Each row is a point on a landscape with many valleys, with its height.
From any point a ball rolls to the lowest of the 2 points nearest to it. It stops when none of these is lower. Distance is the straight distance between rows; heights are no part of it.
miz: [107 124 105 146  93  90 158  98  95 139 212 101 162 149 169 148 187 106
 126 143 160 127 185  61 153 127  98 122 147  79 119 190  92 112 110 108
 107 126]  h=725
goka: [102 117 132 110  87 123 106 124 135 120 155  90 109 106 120  82 160 128
 182 140 119 108 141 161 108 142 132 153 115 138  71 150 110 103 131 113
 159 156]  h=665
gesav: [137 147 119 133 160 158 123 150 124 115 100 175 121 123  89 145 135 146
 103 146 112 139 133 123 137 151 133  72 167 116 116 112 125 131 144 151
 114 132]  h=448
sise: [136 122  59 126  83 111 173 125 123 146 151 133 195  98 123 116 104 151
 100 117 101 163 109 123 137 101 132 192  56 118  94 126 134 122 163 116
 161 113]  h=446
voz: [118 102 173  99 155 186  89 172 106 120 172  87  77 104 113 115 108  96
 170 131 160 219  65 123 108  69 149 154 130 168 222  76 167 148  68 144
 129 109]  h=609
Vef: [155 112  83 132 124 166 138 135 100 113 110 157 144 138  40 109 146 110
  90 151  85 131 123 135 137 159 162 125 131 128 109 101 126 139 162 120
 150  95]  h=505
fuzaz: [160 137  95 143 119 144 148 120 107 117 110 158 140 147  63 138 154 126
  84 138  86  94 145 115 147 155 147 105 139 114  80 138 104 136 149 129
 139 104]  h=455
zes: [108 108 149 119 146 171 105 152 105 106 141 150 111  78 107 144 118 164
 131 123 148 204  85 140 117  84 123 113 151 152 207  93 139 104 111 147
 139 136]  h=589
Rur: [106  86  78 123 167 115 116 109 121 121 141 105 107 129 179  84 169 100
 158 131 133  59 189 111 127 182 153  66 117 124 177 178 111 131 158 119
 115 134]  h=427
fot: [ 77 126 102 137 103 120 120 133 104 129 168 129 138 111 135  92 155 157
 158 122 117 146 142 100 137 119 151 110 119 103  88 161 110 118 167 122
 125 141]  h=526
bop: [122 144 174 118 214 167 104 183 139 112  73 142  53  96 125 187  82 129
 150 111 169 169  79 159 134 103 111 124 140 150 184  89 149 122  81 178
 129 132]  h=177
zevub: [ 97 115 155 107 159 186  78 179 114 109 148 123  85  67 122 121 109 140
 171 135 155 227  66 127 115  69 132 131 153 159 197  74 178 118  89 156
 134 129]  h=600
Nipev: [132  88 151 125 115 110 142  87 133 116 106 136 114 157  85 118 142 134
 102 100 118  81 134 180 104 155 121 143 126 164 147 125 101 115 144  96
 168 123]  h=760
vepap: [151 119 126 123  87  82 162  61 114 117 166 133 122 170 106 146 185 132
 116 115 119  70 189 112 120 149 104 145 148 127  92 171  74 107 112 111
 142 120]  h=697
vik: [150 121  87 107 100  80 144  77 102 117 170 131 105 152 112 122 174 104
 142 127 119  51 192 117 115 169 122 165 113 126  83 179  79 120 132 113
 156 128]  h=668
moz: [122 164 101 134 186 122 107 167 151 128 106 173 108 105 170 140 136 141
 134 146 140 138 144 103 142 135 117  60 147  98 149 136 150 138 140 182
  91 162]  h=512
gam: [178 129 190 121  96 130 143 123 150 135 113  97 134 135  86 144 100 110
 106 145 139 142  93 170  93 131 105 188 136 159 118  77 138 118  86 116
 163 116]  h=351
Dulal: [152 130 127 100 174 137 125 121 128  82  60 212  99 128  95 143 122 168
  85 103 120 110 122 161 126 160  92  83 152 168 207 107 128 114 128 149
 133 104]  h=581
geg: [130 150 148 118 131 156 131 184 143 123 104  93 120 132  84 112 112 101
 131 156 124 135 106 161 122 170 141 165 119 136  74  87 151 139 143 111
 139 119]  h=460
tir: [139 175 138 131 191 152 114 168 161 109  89 179 100 107 131 172 121 147
 123 150 140 145 129 118 126 137  98  69 175 117 129 112 141 130 118 183
 100 157]  h=488
Tubo: [111  89  71 120 128  95 129 108 119 138 167  92 121 143 190  74 168  79
 158 127 139  77 191 104 137 158 142 114  89 111 129 184 127 139 156 101
 134 135]  h=383
riram: [112  88 184 110 115 175 101 151 113 117 164  92 107 106 105 109 114 113
 150 129 152 193  72 154 100  84 139 167 127 162 201  81 148 125  88 116
 151 125]  h=618
Voziz: [ 52 106 124 110 146 155  72 176 114 117 143 125 109  86 157  76 109 158
 164  77 127 184  83 157 135  67 148 126  87 149 171 106 164 132 145 141
 138 133]  h=561
dogev: [149 127 212 151 112 143 131 128 143 138 112 109 127 135 102 157 101 135
 107 127 140 148 100 148 105 106 116 143 160 140 117 100 132 120  94 130
 141 135]  h=315
Bakit: [139 133 122 123 145 126 146  93 132 102  64 139 110 186  74 122 144  99
 120 126  95  34 148 162 135 225 138 137 143 142 109 132  99 138 168  87
 127  72]  h=693
varo: [148 176 112 125  97  98 132 150 140 157 152  98 128 133 144 122 145  94
 132 156 122 109 158 103 142 136 131 146 118  87  40 143 134 148 113 139
 112 137]  h=415
vas: [110 148 189 146 162 146 117 138 168 110  90 104  82 140 121 141 125 132
 145 153 133 100 129 156 118 158  98  84 185 140 129 123 105 110 119 147
 112 137]  h=441
zedes: [147 137 109 109 184 124 126 104 134  74  60 205  96 128 124 123 145 158
 121 125 115  73 148 141 126 195 104  67 158 155 193 142 105 108 143 152
 118 121]  h=531
sem: [135 145 182 140 182 123 120 123 150 134  81 159  93 144 137 194 108 150
  93  98 151 113 121 150 128 109  92  81 159 134 193 116 118 129  91 170
 104 147]  h=625
girat: [163 154  85 104  65 109 157 100  92 127 173 138 156  96  81 150 158 143
 128 143 106 128 148 112 126 130 117 193 120 113  42 140  96  97 116 126
 157 114]  h=579
gat: [130 107  72 158 134  95 169  93 100 143 166 134 162 158 155 133 164 112
  96 124 136  99 191  59 155 145 129  87 118  89 148 178  97 132 157 119
 110 117]  h=368
tegob: [129 135 183 144 154 106 139 135 174 150  90  96  95 164 146 155 104 104
 114 116 137  83 134 161 127 142 121 115 134 124 157 124 123 147 114 126
 117 153]  h=374
zir: [ 93 139  88 109 195 154  90 160 141  94  69 140  97 109 140  91 111 119
 175 145 111  95 123 160 137 190 166  87 106 136 150 129 138 142 178 128
 114 135]  h=165
dus: [111 153  75 122 180 124 104 154 126 126  98 143 103 136 152 106 149  94
 155 168 121  80 167 103 158 189 158  58 134  92 132 157 130 153 163 141
  87 131]  h=168
rim: [ 88 117 111 119 173 130 104 165 111 127 118 164 106  93 153 130 106 167
 135  87 133 156 115 145 142  95 145 101  91 131 201 125 136 130 151 160
 123 153]  h=548
bazip: [113 118 233 169 132 151 100 118 135 142 117 114 104 109 165 175  84 157
 147 121 169 158  90 130 115  60 126 122 168 137 160 131 121  99  78 158
 116 159]  h=593
puva: [111 108  52 116 120 133 105 147 119 133 109 143 165 134 145  60 102 116
 135 122  95 135 109 149 142 115 177 163  29 138  93 123 166 161 188 110
 160 121]  h=566
rem: [103 113 138 147  88 106 172 115 122 150 162 124 178 118 135 157 106 167
 104  93 133 170 106 109 133  96 121 162 101 115 130 146 113 117 150 104
 134 145]  h=604
guk: [ 74 122  99 108 133 169  82 199 129 120 133 120 130 111 126  44 121 131
 160 128 114 187  85 140 126 100 165 134 105 142 108  84 192 151 154 133
 147 114]  h=492
feri: [169 133 223 170  92 167 130  89 130 130 124 130 163 132 110 189  99 153
 100 135 153 175  87 116  97  75 109 139 189 138 114 111 130 105  74 127
 124 130]  h=359
Pev: [122 105  74 113 106  94 144 109 128 143 142 126 141 126 145  90 129 128
 138 109 115 106 151 137 126 135 144 162  58 121  89 156 119 138 170 109
 156 146]  h=312
poza: [118 115  61 101 102  65 139 111 130 147 177  98 135 126 201  71 143 104
 167 120 138 104 171 113 130 126 119 153  66 111  90 170 134 140 149 112
 132 141]  h=347
Nefov: [171 111 182 138 107 184 138 112 128 120 131 144 134 149  62 162 126 129
  68 123 136 182  77 120 103  92  92 122 192 155 185  60 149 129  73 119
 129  84]  h=626
vuzi: [149 153  87 120  91  80 130 143 111 155 188  90 134 146 178 121 178  64
 134 157 148 102 196  90 158 137 110 139 126  83  80 158 136 144  93 127
 112 121]  h=394
fug: [108 102 119 125 165 144 119 161 104 141  97 147 115 125 115 131  89 140
 106  86 127 136 111 166 143 104 157 124  78 135 190 108 140 147 149 136
 137 139]  h=560
Vora: [141 147 183 169  94 127 145  68 142 143 169 120 175 167 156 195 154 135
 102 142 152 134 153  87 118  90  86  96 192 107 102 160  93 117  77 130
  90 150]  h=447
Vop: [ 69 112  89 112 171 160  75 174 129 121  92 133 117 119 158  62  99 126
 167 103 104 131  99 166 142 122 176 115  67 143 136 116 169 161 175 130
 134 130]  h=610
kod: [138 149 212 139 197 177 104 145 152 118  72 144  76 118 120 195  83 139
 132 126 167 159  91 148 122 101  86 108 183 154 166  92 134 105  72 174
 127 123]  h=218
riz: [117  98 147  99  95 134 114 122 140 113 147  92 121 106 102  93 136 125
 158 137 129 131 114 189  89 143 123 179 113 157 100 113 120  97 128 107
 180 145]  h=648
lukek: [ 90 118  82 109 103 110 120 150 130 139 133 131 161 119 170  46  99 138
 145  90 105 153 101 148 133  80 151 171  47 141  86 125 170 160 167 121
 149 128]  h=575
kedi: [107 119 143 154 113  93 147 119 139 155 171  97 138 139 185 137 148 134
 123 131 150 132 161 102 131 107 114 101 145  96 134 159 116 127 121 131
  99 163]  h=499
tuvu: [127 166  75  67  77  82 117 132 115 136 167 118 147  77 147  78 129 149
 178 137 106 146 126 126 120 110 118 195  78 127  22 122 139 115 123 133
 139 126]  h=550
tif: [117 141 141 129 197 123 129 149 159 131  60 127  90 150 141 155  98 113
 125 115 133  76 136 163 144 171 130  93 133 124 188 125 132 158 147 135
  93 143]  h=332
nif: [117 120 209 158 146 123 118 103 151 146 118 120 105 144 163 179 113 151
 121 112 157 119 121 138 117  87  98  93 169 131 185 133 102 113  81 161
 105 164]  h=606
taz: [196 162 131 121  84  94 160 114 147 152 140 109 165  99 119 166 112 147
 100 145 120 135 128 133 106 118 114 184 117 122  55 114 131 109  93 132
 141 136]  h=405
nive: [ 62 115  87 118 158 133  74 153 151 119 115 107 103 116 183  49 126 123
 185 106 105 104 126 148 134 134 162  89  83 126 126 143 156 147 174 133
 122 147]  h=597
kinu: [126 134 170 135 105 115 119 171 145 157 123  97 130 106 155 105  88 140
 138 112 138 163  93 138 115  82 136 172 106 128  90 110 171 146 110 134
 134 149]  h=533
diref: [153 150  56 124 174 128 110 126  90 115 103 158 117 148 139 124 167  74
 145 174 119  67 186  78 171 202 162  61 147  90 145 161 109 149 149 141
  84 103]  h=229
Pez: [131 136  76 108 184 122 113 121 130  80  91 186 104  92 149 107 154 141
 158 144 125  81 162 123 121 191 136  58 138 146 184 167 106 111 161 163
 117 152]  h=485
Nane: [114 121 141 152 148 114 154  93 122 125 131 175 152 138 136 182 133 183
  86  93 137 140 140 101 132 106  91  69 152 117 189 145  91 117 134 141
  98 146]  h=611
feto: [137 109 146 136  65 109 184  80 122 130 164 136 193 108 102 174 113 166
  92 105 135 169  92 126 115 100  98 192 117 143 133 124 104  90 123  87
 152 121]  h=624
dided: [118  97  89 119 183 122 120 101 129 120  84 130 105 145 149 100 126  98
 155 122 113  47 163 140 127 202 171  86 103 137 177 165 111 148 174 109
 120 136]  h=473
mek: [163 106 145 129 119 151 153 133 127 133 107 136 138 144  60 140 116 121
  65 114 113 137 102 162 122 124 124 149 128 156 161  80 144 141 120 115
 156 103]  h=520
pupap: [200 134 155 109  70 111 152  93 136 136 145 113 167 101  99 154 107 140
 101 160 135 158 101 147  83 117  99 209 139 154  96  87 131  93  81 115
 161 118]  h=381
bolu: [181 158  97 117  95  68 157 104 130 156 185  94 141 148 160 161 165  78
 110 151 143  89 205 100 139 140  93 152 131  94  85 154 111 129  75 128
 116 126]  h=375
lozaz: [115 132 148 124 174 143 132 158 150 128  58 113 101 156 101 143  83 107
 112 110 129  94 114 188 138 166 143 143 108 143 168  98 137 161 154 110
 123 123]  h=284
tis: [121 141 182 138 153 129 124  97 174 100  91 110  83 179 132 139 161 135
 126 145 122  57 154 153 122 181  76  72 196 148 148 136  88 105 107 135
 106 113]  h=489
kekad: [156 169  87  79  73  76 132 106 105 144 179 123 140  82 128 143 136 148
 159 152 106 125 150 113 122 130 109 198 103 114  29 137 100  94  98 140
 138 128]  h=563
Pabu: [160 153 211 183 108 156 132  76 152 145 134 140 165 160 133 201 119 152
  85 125 144 144 122 101 103  78  93  96 201 120 101 133 111 116  73 140
  97 138]  h=406
bet: [ 63 109 162 131 115 153  89 163 108 123 155 107 125  76 160 101 101 169
 182  87 147 210  69 130 127  48 141 146 123 139 158 112 165 118 125 127
 126 131]  h=569
Bep: [ 97 150 170 137 200 147  87 184 158 127  84 122  55  83 165 159  98 143
 176 116 157 145  93 158 130 104 117 103 133 144 179 116 147 121 100 179
 116 154]  h=143
rumek: [ 79 123  76 109 116 103  99 144 146 134 129 116 133 135 190  31 118 114
 174 100 107 112 127 141 138 107 157 124  65 127  82 148 162 166 171 125
 128 138]  h=585
dok: [164 117 170 150 122 182 132 149 116 132 143 119 147 115  79 160 109 128
  92 133 142 211  75 107 107  88 127 144 168 135 150  74 165 138  86 126
 135 113]  h=602
Livo: [168 163 184 148 109 110 143  79 171 131 105 124 122 217 115 172 153 113
  73 128 116  68 153 136 124 157  75 100 182 135  86 125 103 127  80 118
 114  99]  h=109
Toz: [106 114 111 102 190 181 115 175 127 111  67 128 113 134  91 118  89  99
 130 128 120 127  99 188 139 167 161 144  96 159 186  80 151 159 164 114
 134 114]  h=241
Muzaf: [168 103 125 119 122 168 152 160 130 136 143 117 137 137  63 118 120  88
  80 141 116 174  86 142 110 114 139 168 124 154 185  63 160 158 114 120
 151  98]  h=498
malo: [124 145  56  94  79 119 116 146 109 134 154 135 151  98 113  66 141 129
 156 142 102 139 123 135 130 121 150 189  73 129  32 119 145 129 149 124
 164 111]  h=562
pasod: [148 140 177 159  62 123 180  61 136 128 155 133 203 124 119 205 116 169
  90 114 142 162 102 102 115  89  88 167 156 130 107 146  99  92 102 101
 125 130]  h=649
vipez: [139 160 112 116 112 125 130 173 143 144 114 110 128 129 115 104 120 105
 131 153 110 114 130 140 136 151 156 160 100 108  41 118 146 150 142 124
 138 128]  h=437
sisos: [111 114 216 155 147 172  81 155 116 136 118 112  94  88 149 158  73 155
 168 116 173 207  72 122 120  49 137 140 153 140 163 106 160 110  79 160
 126 134]  h=584
veban: [ 84 146 154 133  65 109 125 141 129 129 175 110 173  86 172  99 109 172
 175 117 145 206  73  97 126  69 130 179 129 122  69 135 156 107 131 102
 115 132]  h=591
nisa: [146 108 202 116 142 178 109 117 124  99 112 148  90 137  78 155 122 138
 105 134 148 175  78 143 106  99  76 110 200 170 212  69 138 104  67 141
 137  84]  h=652
vetu: [126 152 126 106  84  87 123 148 145 149 146 103 141  97 167  84 112 142
 160 131 124 148 114 130 113  98 124 175  94 120  42 122 159 133 121 131
 129 142]  h=541
kalu: [149 149 148 134  64  77 163  64 136 145 194  98 169 139 180 181 148 126
 131 157 160 131 165  89 120 109  87 158 157 104  86 170  90  95  77 114
 108 143]  h=689
Vune: [142  95 124 113 131 135 140  98 131 107  71 145 122 171  64 109 133 110
 100 110 100  72 130 182 118 192 139 147 122 160 144 107 118 134 160  88
 160  88]  h=733
Pulo: [181 162 168 142  61 105 163  55 144 137 161 122 189 128 136 198 125 150
 103 137 136 132 135 105 111 102  90 162 158 120  66 149  99  93  74 122
 118 137]  h=672
difa: [126 125  83 120 153 182 114 175 111 117 102 144 134 126  69 103 123 113
 115 169 103 156 107 145 139 156 169 120 117 135 128  86 156 154 171 124
 141 104]  h=535
fuv: [138  92  97 136 149 133 137 127 110 132  89 164 139 138  96 124 106 132
  91  98 104 105 127 158 139 135 171 123  81 140 169 118 126 146 178 113
 151 127]  h=580
telis: [180 153 134 150 109  99 167  90 156 145 121 121 143 188 119 173 151 101
  62 118 115  74 167 120 134 145  99 111 153 111  98 141 114 145  97 124
 113 119]  h=251
Ruv: [173 148  70 116  89  84 177 114 137 159 145 124 178 102 127 146 107 149
  99 125 103 126 136 119 127 113 120 188  75 111  71 132 134 115 133 132
 150 129]  h=428
luga: [ 95 129 170 157 134 112 113 156 149 166 147 114 120 115 196 136 109 151
 145 102 148 167 105 106 134  65 130 113 135 100 133 134 149 144 123 148
  92 161]  h=519
tib: [111 107 201 150 102 169  95 150 111 134 151 102 130  89 144 127  92 153
 163 129 170 227  64 108 113  55 146 161 153 141 146 100 171 106 102 125
 129 128]  h=577
lezi: [137 115  41 150 125  92 155 103  91 149 168 133 163 148 162 101 155  88
 129 134 120 100 177  55 173 134 157 111  74  88 111 183 114 149 174 116
 119 103]  h=321
Mepas: [112 131 132 116 136 170 114 206 141 135 115  98 124 120 106  83 103 109
 137 147 124 175  87 146 123 128 153 164 114 141  88  76 180 157 136 123
 149 117]  h=479
fome: [134 129 234 149 142 171 109 123 151 119  85 106  94 141 102 160  91 132
 127 145 150 144  90 158 104 119  94 117 194 154 146  91 121 102  87 140
 135 120]  h=271
san: [109 143 179 130  55 108 150  97 125 132 166 114 191  79 181 156  90 170
 172 131 159 199  71  92 126  88 113 202 128 134  87 149 125  74 115  88
 111 138]  h=582
Mula: [149 116  95 139  86 144 173 154 121 146 156 123 190  98 101 135 102 140
  79 113 113 188  81 120 135  80 137 192  84 122 132 105 166 130 137 120
 158 108]  h=464
Ridun: [133 143 171 154 111 118 135 116 147 146 149 112 135 148 140 161 145 133
 111 142 137 125 148 108 121 114 114  95 173  98  96 143 117 129 101 137
 100 159]  h=478
zulum: [111 104 126 125 120 113 127 142 138 141 121 113 128 123 133  96 119 133
 132 114 117 115 127 154 118 128 151 139  87 129 117 131 129 138 151 114
 147 157]  h=275
zub: [ 92 123 127 120  72 147 123 157 112 126 172 113 165  85 127  83 129 150
 147 128 130 217  83 115 115  83 145 170 119 132 102  98 166 123 139 106
 145 124]  h=601
gub: [126 148  95 114 196 132 107 163 133 104  86 200 101  83 148 141 110 154
 133 118 141 135 125 141 137 135 125  87 116 131 188 135 142 128 146 175
 116 163]  h=532
neb: [157 112 201 133 146 194 107 116 105 111 130 151 109 106  97 183 100 136
 117 136 175 218  71 109 116  63 101 119 197 158 206  79 149 107  52 148
 120 104]  h=670
zoz: [152  96  76 124 170 144 124 105 100 106  64 180 138 142  84 109 120 121
 114 134  93  93 132 147 137 179 184 102  95 146 161 121 116 136 187 114
 144 100]  h=608
Pef: [159 133 164 145 142 142 144 121 145 130  74 151 123 165  76 163 116 142
  57 102 111 109 116 153 128 136 106 106 161 145 148  87 133 133 116 122
 129 106]  h=558
bita: [135  89 163  98  93 155 116 133 134 116 162  86 124 112  83  92 128 100
 146 149 142 165  89 178  76 129 128 188 125 165 158  80 140 114 100  96
 173 129]  h=631
zer: [162 112 193 151 105 183 117 142 105 129 170 110 152  97 105 151 102 128
 129 144 165 241  57  79 109  59 141 162 170 146 168  86 176 130  78 116
 122 114]  h=588
Tagiv: [149 155 173 143 174 135 133 111 168 132  65 165 110 172 119 186 119 145
  74  98 123  98 131 141 130 140  77  66 176 136 159 104 127 137  98 149
  96 115]  h=607
dugub: [137 119 129 144 143  93 145 129 160 154 116 104 120 164 155 136 131  93
 101 129 132  79 167 131 135 157 132 105 128 106 149 145 134 158 133 117
 109 152]  h=412
retur: [111 119  95 128 168 112 128 115 124 105 127 165 117 113 153 120 153 160
 139 127 129 109 164 104 129 151 126  59 137 119 182 167 101 112 158 158
 113 160]  h=451
tekon: [ 99 133 127 120 120 115 104 139 134 122 148  88  94 128 132  88 163 109
 168 144 122  84 161 139 130 160 147 118 129 117  80 161 111 129 142 120
 132 150]  h=682
sazim: [100 150 188 146 144 127  98 173 171 149 118  79  92 125 171 108 117 118
 163 151 144 131 117 124 122 122 134 111 149 111  89 123 148 139 116 146
 108 153]  h=393
Lisu: [102 106 113 118 153 146 108 147 129 111  98 124 111 130 107  92 129 120
 144 128 111 101 131 171 124 176 162 113 106 138 131 126 124 134 172 112
 148 140]  h=226
sumiz: [153 163 119 120 126 108 140 113 118 109 115 118  94 196 100 138 176  67
 129 139 107  29 188 122 158 203 119 131 159 118  91 162  83 143 123 109
 112  91]  h=586
nok: [154 110  81 130 162 137 135  84 102 104  48 170 128 174  81 117 128  99
 129 138  81  44 146 130 137 213 183 111 118 137 129 143 103 145 181  98
 128  77]  h=645
Pova: [126 111  62 110  97 144 120 134  92 113 146 142 149 117  83  76 147 110
 143 148  99 130 130 139 135 145 174 166  79 125  67 127 128 129 171 112
 171 113]  h=576
tifo: [109 157 218 165 171 154 101 160 178 138  96  77  81 128 152 145 102 115
 164 160 151 131 113 132 118 130 113 100 179 126 117 115 127 117 107 158
 108 147]  h=411
Tevu: [ 93 140 139 117  55  88 150  91 122 131 190 113 166  95 159 142 130 163
 172 138 145 167 121  97 122 110 108 183 124 119  71 163 103  83 132  95
 124 148]  h=568
vek: [120 145  57 130 122  97 117 153 119 151 141 110 126 150 181  71 153  64
 151 150 120  89 168  88 171 140 164 110  99  80  85 157 153 172 147 124
  99 107]  h=255
dunu: [142 154  57  89  88  53 136 118 114 159 196  95 128 116 192  97 158  84
 163 145 140 105 187  90 144 126  98 168  97 100  74 159 127 128 105 125
 119 122]  h=372
semel: [168 137 153 161  86 104 172  61 154 142 129 143 170 176 109 181 145 149
  50  93 114  96 145 118 116 110  88 122 150 123 107 140 105 124  99 117
 132 115]  h=346
Mopa: [100 132 111 118  69  95 138 107 104 127 196 117 138 115 130 123 167 142
 165 130 125 128 155  96 131 125 128 158 119 107  62 176  91 105 138 111
 139 145]  h=549
Moge: [164 133  69 144 154 120 142  92  94 123 112 168 136 166 123 136 166 104
  98 143 106  63 185  76 159 178 147  57 148  99 136 162  96 145 146 142
  91 106]  h=306
manut: [129 151 164 132 131 114 132 107 149 105 116  95  89 190 117 138 178  96
 135 152 123  47 174 140 138 189  94 100 185 130 109 149  81 117 105 123
 107 112]  h=537
moba: [129 131 186 150  99  98 130 142 154 166 146  94 139 116 185 137 102 142
 139 119 149 152 115 119 118  78 124 154 125 108 105 135 146 129 102 135
 116 162]  h=527
Vores: [155 150  83 139 161 144 131 121 109 118  86 185 130 145  90 142 148 134
  98 149  93  91 152 102 153 173 140  62 147 108 116 140 107 142 150 149
 106 107]  h=386
tamu: [ 84 111 132 141 148  99 116 152 146 159 145 104 115 127 204 102 129 134
 146 115 136 133 144 116 137  99 128  95 120 101 158 146 142 142 139 142
 101 163]  h=511
laku: [ 77 133 143 115 194 165  87 196 138 115  86 115  73  98 139 117  98 135
 163 113 131 141  97 175 135 125 141 114 104 149 171 105 156 142 139 148
 130 141]  h=178
leg: [136 129 122 134  78  82 167  61 104 125 200 111 147 165 146 162 182 124
 123 135 149 105 191  82 128 128  83 141 159 114 105 186  68  98  98 109
 122 132]  h=707
duzap: [143 110 121 151  98  94 183  71 127 135 141 149 167 156 105 155 139 157
  76  93 116 109 146 115 124 124 108 133 128 123 128 151  97 120 143 108
 142 128]  h=416
povu: [ 74 120 103 126 128 147 101 168 113 120 143 145 133  98 123  77 131 164
 149 126 114 175 113 124 134 111 160 102 114 121 112 117 154 125 166 134
 136 138]  h=507
besol: [175 147  47 102 100  78 154  77  82 135 187 143 114 144 121 142 180  84
 140 126 120  57 209  76 147 157 111 184 100 116  90 181  79 126 123 123
 150 108]  h=692
nilo: [ 85 141 105  86 219 196  90 200 141  88  67 123  81 102 124 119  82 105
 176 121 134 141  85 192 142 156 144 136  92 162 201  85 165 152 158 138
 126 114]  h=208
Lirin: [188 151  95 142 109  98 155 108 124 148 154 111 148 186 137 167 177  68
  75 140 128  68 201 100 155 153 107 114 148  91 103 157 112 153  91 122
 111 105]  h=329
miluk: [101 149  59 108 202 134  85 153 139  98  80 152 105 103 177  88 124 102
 196 165 117  80 147 123 149 197 165  64 114 114 156 156 139 146 178 151
  91 128]  h=113
Tur: [120  94 126 133 139 108 138  93 125 120 113 134 114 153 111 116 152 139
 111 107 118  70 161 139 115 163 136  97 132 143 150 154  94 124 156 116
 139 140]  h=785
kabob: [118 135  51 142 118 109 128 130 107 151 143 137 152 140 155  81 139 112
 141 136 102 114 148  86 168 121 170 107  78  87  81 161 138 156 179 125
 119 120]  h=285
nasur: [100 107 151 135 135 141 129 132 113 115 131 150 126 104 110 143 126 179
 117 114 132 160 115 136 121 108 126  99 147 132 173 126 113 102 144 135
 133 151]  h=570
nim: [144 115 117 133 153 121 147  91 116 106  92 205 134 143 103 154 138 183
  70  91 117 111 139 123 130 140  98  66 151 139 191 134 109 115 142 147
 125 118]  h=632
geb: [188 114 126 120  84 144 170 135 124 141 167 111 168 114  79 141 107 119
  68 118 128 179  76 133 109  86 120 204 102 147 178  76 159 141  96 116
 160 106]  h=481
gom: [122 108  65 125 144 171 109 163 113 128  93 143 151 133 104  80 110 106
 125 153  92 133 106 153 146 146 196 145  66 137 112 101 164 163 183 109
 153 109]  h=552
maba: [144 127  95 106 129 110 130  97 102 110 118 124  92 163  99 109 173  73
 159 135 108  31 185 121 138 206 156 138 123 127  94 179  79 138 149 108
 139 112]  h=629
niziz: [110  89 122 118  98 159 135 143 104 121 175 127 156 105  90  96 131 137
 124 124 130 194  93 144 108  98 142 159 114 144 164  98 145 123 141 103
 155 129]  h=613
pilev: [115 110  81 139 161 106 142 108 101 121 157 146 140 137 169 129 181 129
 123 140 153 110 192  74 142 157 114  53 153  99 176 176 102 119 136 147
  99 135]  h=414
Gek: [ 87 114 136 154 127 116 154 115 116 137 150 151 153 120 140 155 121 184
 112  96 133 159 125 104 141 103 117 106 132 110 168 152 102 114 155 127
 113 154]  h=587

Two balls start at each pair of points below. Name the first point that both come to, or write none.
tuvu, Ruv => dogev
Tagiv, dugub => Bep
goka, kekad => none

Where does a ball stop that starts at each point below?
nim => vek
malo => Bep
Vora => Bep
